Points, in no order, along strands that fork and pass close to each other.
Points whose rows are less than 54.4 apart are linked; no others are. Some points are linked to none.
mufa: [ 22,  -9, -33, -46, -31,  -6,  30, -31, -19,  -4, -38,  -7,  49, -23, -27,
  20, -28, -20,  19,   5]
Gapo: [-42,   7,  51,  32,  35,  10,  -9,  24,  -6,  13,  60,  -2, -60,   6,  58,
 -15,  28,  16, -28, -27]
lizap: [ 27,  13, -37, -66, -33,   3,  46, -27,  16,   2, -35,  11,  61, -30, -17,
  32, -25,  16,  41,  17]
feg: [  7, -48, -33, -16, -54,  -3,  -5,  21, -18, -28, -56,   4,  96, -15, -31,
  18,   5,  34, -15, -18]
faba: [-11, -12,  -6,  -4,   4,   5,   2, -18, -24,  -5,  -4, -12, -19,  -4,   1,
  13,   7, -41,  -6, -10]
nofub: [  8, -27, -22,  -2, -37,  -3,  -3,  23,  10, -24, -50,  15,  89,   0, -37,
   7,  -3,  45,  -4,   9]
Mit: [  2,  23,  31,  39,  20, -19, -17,  25,  35,  -3,   0,  12,   2,  30,  10,
 -14,  -5,  35,   5,  -1]
pazam: [ -2,  -8, -21,   7,  11,  21,   4, -36, -25,  -9,   5, -18, -39,   3,  -7,
  -9,   9, -59, -13,  -8]
Bug: [-16,   6,  26,  37,  12, -21, -22,  19,   2,  -9,  13,   2,  -9,  23,  31,
 -15,   3,  26,  -9, -26]
lomez: [ 30,   4, -42, -60, -42,   7,  29, -18,   5, -10, -39,   7,  75, -23, -27,
  18, -21,  25,  28,   5]
Rupar: [  4,  28,   8, -36,  10,  24,  12, -36, -10,  41,  35,  -2, -80,  -9,  -2,
 -10,  21, -54,  -5,  24]
rizo: [-49,   0,  30, -24, -26, -35, -17,  48,  -8,  20,  34,  15,  -6, -18,  42,
  31,  45,  67,   5, -32]
Sef: [ -7,  25,  -5, -46,  -4,  22,  19, -40, -31,  43,  36, -10, -80, -18,   3,
  -2,  33, -53, -11,   1]
nom: [-33, -12,  33,  50,  27, -16, -18,  36, -14,  -7,  31, -12, -30,  13,  53,
 -29,   0,  21, -27, -41]
Viz: [-55,   1,  43, -22, -13, -25,  -9,  43, -13,  20,  46,  10, -27, -19,  48,
  37,  42,  48,  -7, -34]
Rur: [-10, -16, -42, -77, -38,   5,  47, -33, -53,  18,  -9,  -8,  18, -53,  14,
  50,   7, -24,   4, -24]
Nivo: [ -1, -17, -10,  36,   8, -12, -22,   2, -24, -31,  -8, -20,   6,  15,  17,
 -26, -15,  -7, -15, -43]
vesuv: [  2,  27,  35,  41,  13, -29, -17,  37,  48,   5,   0,  17,  14,  31,  -2,
 -12,  -3,  49,   8,  23]
sud: [ 12,  10,  -2,  16,  43,  31, -11, -29,   1,  15,  45, -12, -85,  14,   9,
 -47,  -3, -48, -12,   7]
Nelem: [ 16, -34, -40, -32, -54,   9,  16,  12, -11, -21, -48,   7,  99, -14, -37,
  17,  -7,  36,   4,  -3]
Vozu: [  0,  10, -26, -44, -14,  22,  16, -46, -46,  28,  26, -18, -74, -20,  -1,
 -11,  31, -72, -24,  -6]
masim: [ 10,  -7,   2,  24, -20, -17, -24,  26,  12, -16, -27,   7,  48,  20, -15,
 -17,   2,  36, -13, -17]
Sino: [ -4,  33,  42,   2,  34,  28,  -4,  -5,  16,  29,  57,   4, -86,  10,  21,
 -25,  21, -20,  -3,  14]
gidu: [-38,   6,  35, -28,  -7, -18,  11,  19,  -2,  22,  28,  14, -15, -18,  22,
  33,  24,  28,   7,  -5]
refi: [ -9,  -4,  -1, -34, -21, -21,   9,   4, -11,   1, -13,  -4,  23,  -9,  -4,
  17,  -1,  12,  10,  -4]
moz: [-37,  -8,  30,  43,  37,   3, -14,  27, -14,   6,  55, -19, -52,   8,  53,
 -31,   6,   6, -35, -37]
somi: [ 11,   4,   6, -22, -23, -18,   5,  13,  14,   0, -23,   5,  41,   2, -19,
   1,  -9,  36,  15,  14]
Tabi: [ 22,   5,   4,  41,  60,  34, -14, -14,  36,   2,  27,   2, -50,  22,   3,
 -34, -25, -43,   4,  41]
Nin: [ 38,  -4, -14,  51,   3,  -4, -32,  17,  33, -24, -49,  11,  66,  35, -43,
 -25, -25,  18,   2,  23]
fabit: [  5,   1, -34, -66, -18,  14,  53, -42, -21,  16, -18,  -9,  20, -44,  -2,
  41, -11, -19,  19,   9]
Padek: [ 36,  22,  12,  48,  17, -23, -27,  21,  62,  -8, -19,  18,  25,  37, -24,
 -21, -29,  25,  19,  44]
pineb: [ 26, -19, -52, -52, -53,  18,  22,  -5,  -2, -17, -50,  10,  89, -24, -33,
  23,  -9,  36,  20,  -6]
modu: [  8,  20,  -1,  -2,  27,  29,  -4, -36, -10,  19,  39,  -9, -84,   6,   3,
 -30,  10, -53,  -9,   2]
nalog: [ -9, -29, -21,  33,  -1,  -8, -30,  -1, -39, -34,  -9, -29,   5,   8,  17,
 -33, -11, -19, -28, -61]
Pebes: [  3,   8, -25, -66, -12,  26,  62, -35, -10,  18,  -3,   7,  11, -42,   6,
  45,  -8, -15,  30,  22]
vadop: [ 19,  26, -32, -61, -22,  16,  51, -34,  25,   8, -17,  17,  36, -31,  -5,
  45, -23,  11,  57,  27]
Zalad: [ 14, -18, -31, -31, -33, -15,  13, -26, -32, -15, -40, -14,  38, -18, -26,
  13, -17, -29,  10,  -6]
zos: [  9, -23, -30, -11, -30, -17,  -6, -20, -37, -23, -44, -16,  33,  -1, -22,
   7,  -4, -22,  -5, -24]
Fas: [  6,  17,  23,  17,  34,   4,   3,  -5,  35,   8,   8,   4, -26,  12,  -9,
   0, -11, -19,  18,  45]
zuto: [  5,   5,  17,  75,  73,   5, -18,  19,  32,  -7,  22,   0, -34,  30,  15,
 -48, -35,  -9,  -6,  25]
kipuf: [-14,  29,  52,  11,  39,  19,  -5,  11,  24,  27,  50,   8, -70,  14,  21,
 -14,  20,   0,  -1,  24]
bamut: [  7,  28, -10, -56,  -1,  17,  47, -22,  31,  19,   5,  19,  17, -29,  -1,
  42, -26,   9,  46,  40]
Mikef: [-22, -36,  -5,   2, -45, -18, -34,  49, -10,  -6, -21,  13,  64, -11,   0,
  24,  39,  70, -26, -36]
Moneb: [  6,  -5, -49, -78, -35,  22,  56, -44, -37,  11, -21,  -5,  22, -55,   4,
  48,  -4, -26,  15,  -9]
Delo: [ 11,   7,  -1,  11,  30,  22,  -2, -21,  10,   8,   8,  -4, -41,   7, -16,
  -6,  -8, -45,   3,  33]
Guna: [-47, -10,  12, -35, -44, -34, -28,  50, -18,  18,  24,   9,   9, -29,  37,
  35,  44,  74,  -3, -46]
fepir: [ 13,  18,  25,  66,  57,  -9, -15,  19,  47,  -3,  12,   8, -15,  36,  11,
 -30, -31,   7,  12,  29]
guduf: [-25,  22,  56,  16,  26,  11,   2,  15,  14,  18,  42,   8, -55,  10,  24,
   3,  24,  10,  -3,  11]
nupef: [ 13,  -4, -41, -56, -22,   3,  45, -41, -26,   0, -31, -10,  36, -32, -19,
  35, -20, -28,  20,   4]
guge: [ 11,  14,  10,  -4,   3, -17,  10,  -1,  32,   7, -11,   6,  14,   4, -21,
   5, -22,   0,  31,  47]
sozo: [ -4,  17, -11, -59,   4,  24,  52, -26,   9,  25,   6,   4,   0, -39,  -2,
  35, -12,  -4,  31,  32]
Guro: [ 44,  -5, -17,  41,  -4, -10, -29,   9,  20, -29, -49,   1,  51,  31, -40,
 -30, -24,   4,   3,   8]
votuf: [  3, -41, -18,  11, -39,  -4,  -3,  34,   7, -28, -59,  14, 107,  -1, -32,
  22,  -1,  56, -17,   1]
pafiv: [ -2,  -2, -19, -30,  -5,  29,  15, -47, -36,  21,  14, -15, -59, -12, -11,
   0,  20, -67, -20,   3]
bav: [ -9,   0,   2, -20,   4,  21,  17, -26, -23,  14,  17,  -6, -53, -12,  -2,
  12,  20, -47, -12,   5]
nasan: [  2, -55, -33,   0, -51, -11, -19,  35, -19, -27, -49,   5,  90, -13, -22,
  25,  17,  40, -26, -30]
Gipi: [-39,   7,  23, -61,  -9,  18,  27,  -6, -27,  45,  54,   7, -54, -39,  27,
  27,  42,   2, -10,  -1]
ziren: [  8,  -6, -12,  20,  30,  24,  -1, -28, -13,  -4,  10, -15, -44,   8,  -8,
 -20,  -5, -52, -10,  10]
gidi: [-45,   7,  56,  10,  16,   1, -12,  26,  -9,  16,  62,   7, -66,  -7,  60,
   8,  45,  23, -21, -30]
Nus: [ 10,   6,  12,  55,  60,  21, -12,   2,  27,  -5,  29,  -4, -49,  25,   9,
 -43, -22, -23,  -2,  28]
dibes: [  3,  -3, -27,  14,  36,  33,  -2, -33, -24,   2,  37, -25, -74,  11,   3,
 -47,  -4, -68, -30, -19]
Kemi: [ -3, -40, -13,  15, -38, -14, -20,  38,   0, -27, -46,  14,  81,   0, -22,
  18,  17,  47, -26, -22]
teket: [ 20,  11,   3,  -2,  -4, -21,   1,   6,  25,  -3, -24,   3,  29,   8, -28,
   0, -24,  16,  24,  33]
domo: [  8, -24,  -7,   8, -34, -11, -21,  27,  -3, -21, -41,   3,  63,   7, -24,
  -2,  12,  34, -19, -21]
gepu: [-53,  10,  54,  -5,   8, -17,  -5,  33,  -8,  20,  56,  16, -48, -14,  51,
  28,  46,  34, -10, -23]
lep: [ -9,  22,  20,  -6,  24,  28,   1, -22,  -1,  26,  47,  -3, -83,   7,  20,
 -25,  24, -38, -13,   1]
Taz: [ -9, -37, -37,  27, -19, -14, -28, -13, -58, -41,  -7, -36,   3,   2,  18,
 -14,  -8, -30, -31, -72]
Mebe: [  8,  13,  17,  11,  32,  25,   2, -12,  20,  15,  18,   2, -47,   9,  -3,
  -1,   0, -34,  10,  40]
Gem: [ 33,   9,   1,  34,  -2, -16, -19,  22,  45, -10, -32,  14,  44,  34, -40,
 -18, -21,  30,   8,  30]
rak: [ 23,  -6,  -5,  37,  -9, -16, -30,  12,   3, -28, -33,   0,  40,  25, -22,
 -19, -15,  12,  -5,  -9]
ripo: [ 20,  26,  21,  55,  36, -18, -17,  21,  55,   0,   0,  15,   0,  35,  -6,
 -17, -27,  15,  25,  40]
ruzoz: [-13,   0,  12, -16,   6,  10,  17, -15, -14,  12,  15,  -6, -27,  -7,  -3,
  10,  18, -32,  -3,  11]
Kuze: [ -5,  11,  26,  33,   5, -21, -16,  19,  11,  -6,   0,   2,   7,  20,  12,
 -12,   0,  31,  -2, -12]
zigov: [ 22,   7,  -5,  31,  50,  30, -10, -23,   8,   2,  35,  -7, -66,  17,   0,
 -43, -13, -53,  -2,  25]
mav: [  8,  14,  19,   2,  19,  -5,  13,   1,  33,  12,   2,   7,  -9,   2, -15,
  17, -22,  -6,  31,  49]
ner: [ 14,  28,  26,  50,  10, -26, -19,  33,  61,  -3,  -7,  26,  31,  33, -13,
 -24, -10,  48,  11,  31]
Tage: [ -5, -38, -38,   1, -32, -19, -24, -24, -63, -40, -24, -30,  10,  -2,   5,
  -3,   4, -37, -25, -67]
depa: [ 13, -11, -14, -24, -39, -10,   5,  14,   5,  -8, -38,   9,  65,  -6, -30,
   5,  -9,  36,   8,   5]
Vebok: [  4,  18,  23,  36,  28,  -9,  -5,   7,  29,  -5,   0,   4, -10,  19,  -2,
  -3, -14,  -1,  13,  22]
muz: [  1, -11, -12,  -2, -11, -15,  -7, -14, -27, -17, -28, -15,  16,   1,  -9,
   2,  -1, -23,  -4, -21]
masif: [ -4, -15,  -8,  18,  -6, -15, -12,  -5, -27, -25, -15, -19,   3,  13,   4,
  -4,  -1, -18,  -9, -29]
Zaze: [-24,   9,  35,  47,  18, -23, -22,  31,   7,  -6,  28,   1, -17,  11,  44,
 -14,   8,  37, -18, -37]
Zabep: [ 10,  10,   8,  47,  27, -13, -17,   9,  18, -14,  -7,  -2,  -1,  26,   1,
 -19, -23,   0,   9,   1]

Follow the links from the first point to the second, and from the first to the third. Name the last point that the two ways share.
Zabep, faba, depa | Fas
Vozu, Zabep, teket | Fas
Nelem, fepir, mav | Kemi
Zaze, zigov, nasan | Padek
Mit, nofub, kipuf | Padek

A fork is a point with three links. Follow the links from the first point to the second and name the forks in between, in order.
depa, vadop | Kemi
Zalad, nofub | fabit > Kemi
Gapo, ripo | Padek
Moneb, lizap | fabit

A fork is a point with three links, a tip a point with one. Leave the first point through the second and follow the links. Name the first fork or tip that comes.
Mebe, Delo | Rupar
nalog, Nivo | fabit
masim, rak | Padek
Nin, Guro | Kemi
Sef, Vozu | Fas
Nus, Tabi | guduf
Gapo, gidi | Guna

Name the points in between on the shortest way along the links from the first point to the second, in order.
lomez, depa | pineb > Nelem > feg > nasan > Kemi > votuf > nofub
votuf, faba | nofub > depa > somi > teket > guge > mav > Fas > Mebe > Delo > ziren > pazam
lep, Mit | modu > sud > zigov > Tabi > Nus > zuto > fepir > ripo > Padek > ner > vesuv
Nin, vadop | Guro > rak > masim > domo > Kemi > nasan > feg > Nelem > pineb > lomez > lizap
vesuv, Gapo | Mit > Kuze > Bug > Zaze > nom > moz
